Each row is a point on a landscape with many valleys, with its height.
A ball rolls from a point to whichever of its 2 nearest points has the largest drop for the distance, and stops where none of them is lower. Distance is the straight distance between rows; heights are no part of it.
k_744: [ -9 -19  15  51  -4 -13 -21 -33  37  21 -36 -38  15 -37   8  -9  -3 -51
  46  62  18]  height 48.7
k_759: [-11 -20  49  36  18 -24 -30  -8  13 -46 -13   2 -40  38 -23  13  16 -11
   9  12 -12]  height 31.5
k_128: [-46 -14  -6  11   6  -3  19  15 -20 -34  -8  37   3  25  -3   3  34   7
  -1 -37 -20]  height 32.6
k_65: [-13   0   1   2 -28   6  16  26  26 -15 -18 -38  12  20 -84  51  40  31
  -8 -16 -29]  height 83.5
k_672: [ -9 -29  25  11 -21  43  17  13  28  47 -24   8  -9  40 -33 -22  -7  29
  10   1 -31]  height 62.1
k_259: [ 38  37  31   1  41  52 -40 -20 -15 -11  43  18   4 -68  34   1 -43 -32
  23  35   7]  height 23.1
k_598: [-43 -16  11  39 -16 -10   6  -3 -15 -17 -38  -5 -13  18   7   7  21 -27
  28  13 -19]  height 21.7
k_690: [ 11  18 -16  -4 -21  42  31   0   3  51  39  -8  21   6  10 -24 -35  70
 -24   8 -44]  height 61.2
k_622: [-48   2   3  18  -6 -44  22 -24  28 -12 -36 -24   4  33 -37  -6  53  20
  -8  -4 -13]  height 42.0
k_740: [  0   6  43   8   3  52 -23   4 -17 -25  31  -5 -42   2  -2  30 -26 -23
  30 -20 -11]  height 48.4
k_752: [  7   5 -29 -20  26 -84  26  -9   5  -7 -37  43  30  11   9 -19  43  -6
 -14  -3  16]  height 43.0
k_620: [-20 -18 -20  11 -11 -45  29  -8  27  36 -35 -19  36  14 -26 -12  37  16
 -13   0   3]  height 45.1
k_817: [-42   2  15  39  -6 -55  -4 -12   4 -47 -42  24 -24  34  -3   8  25   3
   4  24  -8]  height 26.8
k_266: [  8  34 -29 -41  -5  18  21  26 -56 -29  27  68  11 -34  30 -17  -5  40
 -61 -26 -31]  height 38.8
k_48: [ -7  -4 -29  15 -26   2 -15   8 -14 -34  40   4   4 -25  44  -9 -30   8
 -10  22  -8]  height 25.3
k_819: [-27  26   2  -7  -4 -35  18 -16  -2 -60 -35  12 -42  35 -10  35  34   3
  27 -40  22]  height 45.4
k_49: [ 20  10  -3  -7  -3 -20   4  19 -27  -4   6  11  32 -53  34  27 -28 -59
   7  25  12]  height 77.4
k_892: [  6 -22 -12  -8  34   2  -6  19 -12  20 -14  77  13  18  11 -28  11  -9
  -3 -30  11]  height 27.5
k_726: [  2   7 -38   9  16  -8  37 -20 -15 -22 -58  46  14  18  19   6  40  16
  40   8 -33]  height 67.1
k_984: [ 35  23 -32 -27  -1  12  26   4  -3  62  50   6  40 -12  18 -32 -30  38
 -35 -11 -12]  height 58.8
k_688: [ 21  -2  12 -19  15  10   9  40 -30  26  14  -4  34 -11 -25  34  -3 -24
 -23 -14  -3]  height 58.3
k_615: [  5  -2 -13  20  -6 -36  29  -2  13   1   1 -12  27  14  16  10 -12  22
   7  43 -29]  height 45.0
k_228: [ -6  -6  38  -1   8  -7  -2   2   9 -13  16  15 -28  42 -10  -5 -12   6
   1  -1  -7]  height 35.9
k_696: [ 25  54 -10 -22   9  50 -21  -7 -68 -39  40  37 -34 -56  59  10 -33   3
 -11 -19  -6]  height 37.5
k_529: [ 42  32  16 -23   8  -3  -2   8 -10  32  45   8  22 -29  26  10 -48 -33
   2  13  14]  height 76.0
k_847: [ 44 -14   5 -21  48 -19 -26   3   9  20  -4 -23  26 -18 -30  22  25 -36
  -2   1  40]  height 30.3
k_384: [ 23  -1 -38 -10 -17 -26  -5  29 -16 -18 -20   8  26 -44  14  31 -14  -6
 -16  42  24]  height 78.8
k_20: [  1   9  28 -17  31   5   1   4 -34 -33   9  46 -39  12  28   4 -13  -4
   0 -28  -1]  height 40.5
k_516: [  0   4 -38 -61   6  -1  39  14 -36  12  12  10  21 -11  20 -21   7  -6
 -18 -50  20]  height 48.1
k_338: [-19 -28 -26  28  35  23   1 -10 -43 -24 -14   8  12 -14  27   9  41 -24
  24 -17 -22]  height 27.4
k_510: [-13   0  22 -17 -40  59   9  26   3  59   7  19 -18  21 -14 -27 -38  39
 -11 -19 -13]  height 59.9
k_367: [-23  11   9  44  -9 -57 -36 -28  14  12 -73 -62   8 -11 -36  26  50 -41
 -23  38   7]  height 42.8
k_372: [-59  57  20  13 -30 -75  22 -31  37 -25 -58 -36   1  34 -61  24  58  17
 -30   3 -15]  height 45.2
k_101: [ 38  15  36   4  34  54 -49 -14  30   6  32  -9   4 -57 -12  10 -34 -45
  39  25  32]  height 11.8
k_713: [  3 -28  -3  -1 -51  48   2  12  38  66  16 -57  -6  -5 -21 -17 -30  26
 -16 -19   3]  height 51.9
k_728: [  8 -16  12   1 -29  54 -37  18   8  32  32 -40 -12 -27 -14  -7 -36  -5
 -15  -4   7]  height 47.9
k_138: [-10 -19   7  17  19 -40 -26  -6   6 -13 -48 -56   4  -8 -53  16  62  -8
 -39  21   0]  height 39.0
k_619: [ 16   0 -13  18  -4  74 -51  24 -14  25  49  11   3 -13 -16   6 -21  13
 -20 -20 -10]  height 42.9
k_436: [ 40  38 -30 -18  -2   6  -6  -5  -4  20  59  36  14 -18  43 -20 -44  -8
   2 -16  13]  height 74.4
k_486: [-54  -1  16  18 -17   0  47   4 -16  -4 -35  -1   2  40 -19  10  35  -3
  22 -18 -45]  height 27.1
k_489: [-17 -41  -1  26  -4   4 -19   4  10  20 -15 -51  13  -9 -30  -4  36 -38
  -8  -6   2]  height 33.0
k_399: [ -8 -26  41  14 -36  -4  -8  15  18  23  -2 -67  -2 -34 -16  12 -26 -63
   5  16  15]  height 51.4
k_849: [-16 -11  16  41 -24 -42 -15 -34  42  38 -62 -71   6 -19 -15   1  23 -50
  13  43  19]  height 45.8
k_553: [ 18   9  40 -32  20  10 -19   9 -34 -38 -10 -11 -38 -37  12  37 -22 -36
  10  17  43]  height 54.8
k_256: [-12 -34   3  12  30 -17 -13 -13   7  20  -9  29  -1  22  14 -47  23 -28
  18 -13  16]  height 33.5
k_341: [  5   0 -19 -27  38 -38  12 -20   1  -2 -29   1   4  17  -6  -9  43 -13
   5 -27  38]  height 39.1
k_648: [-14  11   8 -26  46 -45  30 -12 -20 -69 -19  39 -28  18  -2  20  44  17
  -9 -50   7]  height 41.9
k_504: [  5   7  33  -4 -10  37  19  42 -31  34  23   2  18   9 -17  21 -26   8
 -21  -2 -41]  height 56.3
k_220: [ 36 -19  42   2  29  22 -53   4  33 -37  16 -32 -50  18 -63  26  14  -9
   0 -24 -19]  height 37.3
k_461: [-14 -35  11  18   2  -2 -20 -21  26 -10  35 -27 -17  12  17 -51 -16  14
 -13  20  -3]  height 38.6
k_747: [ -9 -28  -9  26  13  23   9  -6  19  35 -31  14  14  44 -25 -13  32  16
  35  -7 -24]  height 63.9
k_727: [-40   3  11  -9  26 -32  26  -3   9 -46 -12  10  -5  33 -43   6  64  20
 -12 -42  -9]  height 37.8
k_552: [-42 -11 -26   3 -33 -34  23  -7 -10  32 -60  -4  11  -2  20 -19  22 -43
  18 -12  32]  height 44.7
k_818: [-24 -30  -1  25  10  -7 -25 -12   8  35 -77 -15   4   5 -35  -8  58 -35
  11   4  13]  height 27.2
k_649: [ 11  28  18 -26   4  48  -4  -6 -27 -11  32   5 -41   6  26  -4 -31  14
  10 -11  -1]  height 44.5
k_105: [ -1 -29  -2  17  29  47 -27  15 -25   6   5  38   3   5  12  -7  12 -13
   9 -15 -15]  height 19.7
k_213: [ -4  10 -25  -1 -27   2  29  22  17  23  31  47  35  -2   8 -30 -28  81
 -50  11 -33]  height 63.6
k_23: [ 22   7 -29 -38  -1  20   5   0  12   3  -4  25  -5   3   9 -28 -17  81
 -18  23  11]  height 51.8
k_960: [ 27 -22 -30 -10  -9  23  -8  -3  28  35   5 -23   8 -22   7 -28 -30  69
 -32  43  11]  height 54.9
k_5: [-18   0  -8  14 -25 -21   6  38   2 -37 -12  30  12   9 -18  27  -6  40
 -21  27 -17]  height 81.4
k_720: [-23 -10  51  12  -6 -10  -6 -11  -4 -19  16 -49 -10 -37  19  -3 -25 -72
  25  26  16]  height 47.8
k_447: [ 28  38 -41 -39  -4  33   9  13 -57 -18  37  26   8 -37  37  18 -18  -4
 -10 -37   0]  height 42.5
k_348: [-17  -6   6  -8 -43  14  18   4  18  50  24  14 -15  25  24 -59 -51  33
 -14  -7   4]  height 57.5
k_144: [ 12   0 -43  11  21  24 -19 -43  16 -21  12  18 -14   5  36 -12  10 -11
  73 -17  26]  height 70.3
k_994: [ -2  15 -13 -61  21  31  44  16 -54   7  15  26  11 -12  25 -26   5  36
 -44 -35 -21]  height 44.1
k_989: [ 13  10 -34  -9   5  22 -27 -19  14  -2  50  32  -6   0  37 -31 -23 -12
  31 -37  37]  height 72.5
k_10: [ -1  -4  15  21 -18  20  11  17  -9  29  21  14  15  11  19   2 -36 -14
  14  10 -33]  height 54.2
k_354: [-26 -19  16  15   7 -34  -8 -31  32  35 -24 -14 -11  39 -18 -38  34 -50
  24 -33  27]  height 37.9
k_906: [  1  33 -36  -2  27 -86  23 -39 -14 -44 -70  42  10   1  20  11  66  -8
  -1   6  -2]  height 45.7
k_244: [  3  16   6 -23 -26  -3   1  12   0 -41  35 -53 -20   3 -16  33 -21  10
  -7  -1  11]  height 86.0
k_54: [  7  12   3 -50 -15 -16  13  13 -23 -24 -19  -1 -31 -11  21  12 -27  -5
  -4  13  38]  height 51.6
k_750: [ -2   2  19   8 -25 -10 -13  20  25 -42  19 -45 -17  24 -57  45   4   5
  -5 -15 -14]  height 84.7
k_831: [-21 -10  21  22  -4  -6 -31 -23  21  -3 -74 -31 -42  27 -47  12  50 -26
  23   3   8]  height 21.2
k_751: [ 43  -5  23 -25  47  31 -28  -4  11 -18  22 -27 -25  16 -36  16  10  24
 -12 -10  -6]  height 31.7
k_386: [ -6   5 -49 -12 -56   6  51  36   5  32 -15  39  36  -2   3   8 -17  35
  -4 -13  -3]  height 53.9
k_496: [-29 -28  -1  13   0   3  12 -11 -27  -9  15 -46  11 -28  41 -21  -2 -42
  11  12  -8]  height 43.3
k_541: [-25   6  -3 -11 -41  -3  48  47  34  31  12  48  38  21 -39   2 -10  51
 -21 -27  -7]  height 51.1
k_317: [ -5  17  35  22  -8  41 -13   1 -20  -3  43  15 -10 -13  35   2 -50 -41
  39   8 -19]  height 51.7
k_181: [ 21   4  -9   4   8  39 -20  14   6 -18  39  -2  -4  16 -25  27  -7  40
  -7 -12 -17]  height 37.4
k_548: [-12 -17  -9   4  -4 -31  12  22  38  28  -6  31  28  32 -38 -13  18  26
 -21 -13   7]  height 48.0
k_410: [-50   8 -19  24 -18 -51 -11 -25   5  15 -50   6  -7  24  -3 -15  46 -57
  22 -34  36]  height 41.5
k_774: [ 30  15  19 -44  29   9 -42  12 -35 -16  18  11 -26 -45  21   2 -29 -13
 -35  11  49]  height 58.1
k_147: [-20 -17 -12  10 -21  14   9   7 -14  -5  18 -59  13  -8  -8  16  12 -28
   9 -15  -2]  height 38.5
k_650: [  0 -21 -11  16 -17 -28 -22  22   7 -19 -21 -14   8 -17 -22  30   1  11
 -25  41  25]  height 80.1
k_664: [  3  20 -22  15  -3 -64  32  -6  -6 -23   5  17  30  13  23  21  10 -13
   9   5 -24]  height 42.4
k_360: [ 34  18  -9 -10 -23  25  -1  -6   4  47  39 -44   8 -36  22  -8 -51  37
 -33  33   4]  height 53.6
k_846: [ 10   4 -36  -2  -4  19  -8  14 -38 -10  27  55  15 -27  48 -31 -21  18
 -35   5 -30]  height 32.5
k_934: [ 27  -7  35   6  -7  16  -2 -18  40  32  37 -40 -18  24  -2 -25 -46  37
  -2  35 -28]  height 47.4
k_33: [ 34  40  37  -3  46  45 -46 -13 -46 -24  54  29 -34 -36  39   1 -36   0
 -13   1  -8]  height 31.4
k_212: [ -2 -24  42   5 -23 -18 -35  17  32  11  10 -31 -26   3 -28  -7 -27 -35
  -7   3  29]  height 54.6
k_522: [ 17   1  16  12  46 -35 -37 -13   0 -14 -25 -21   4 -21 -28  37  43 -66
  11   3  35]  height 35.3
k_293: [-24   3  18   0  -5  -6  32  24  16 -29 -18   4  15  28 -55  32  28  59
 -13  12 -38]  height 82.4
k_801: [ 14  10 -37 -45  26 -32  18 -11 -20 -34   5  19   2  -7  30  -6  20 -11
   4 -38  35]  height 43.5
k_243: [ 12  15 -23 -13  -1  46  -9  -3 -53 -29   4  65 -25 -32  60 -18 -25   6
   8  -9 -15]  height 38.1
k_325: [ 19  10 -57  20   9   0   2 -29  10 -12 -37  27   9  17  14  19  30   2
  68   1   4]  height 68.5
k_665: [ 29  -5  17  15 -10   9   0 -22  32  52  36 -35  14 -26  34 -25 -62   9
  -2  55  -4]  height 50.6
k_579: [ 24  -5 -26   2  25  24  25   0  -1  19 -27  41  28  25   3   3  13  37
  28  20 -34]  height 65.6
k_487: [ 18  -4 -42 -10 -12   2  41  15  13  53   8   0  54   0  -6   3  -5  27
  -7 -14  -5]  height 56.2
k_669: [-32 -19 -13  23 -12 -28 -11 -13   0 -60  17 -14 -22   4  27 -16  -6   6
  -2  10   0]  height 32.1
k_573: [ -6  26   7 -33 -28 -14  28   5  -5 -19 -22   7 -33  31  -5  27 -12 -10
  39 -20  31]  height 48.6
k_628: [ 45 -13  29  -7  52  30 -58  -2  13  -2  21 -13  -5 -26 -25  17   0 -37
  11  -1  28]  height 22.6
k_488: [-10 -18 -12 -14 -47  16  34  -9  33  59   6 -36  -5   7  13 -39 -32  18
   9 -14  26]  height 55.0
k_93: [ 30  25   7 -30  36  36  -2  -9 -21 -10  19  27 -27   9  16 -19 -17  65
 -22  16 -17]  height 48.5
k_738: [ -1 -29  25   6  -9  -7   0 -23  61  -3  12 -51 -30  39 -25 -41  -6  43
  -5  18 -18]  height 43.7
k_974: [  0 -19  -1  34 -25 -33   5 -13  24  14 -16 -36  16 -21  21   7 -19 -11
  13  61   3]  height 47.7
k_82: [  2   3   8  14  27 -44   1 -12 -15 -14  -4 -10  17  -3  12  20  22 -41
  14  13   1]  height 39.4

For each start below, name the point where the ball stops.
k_504 => k_598
k_750 => k_751
k_960 => k_598
k_436 => k_751
k_974 => k_101
k_510 => k_751
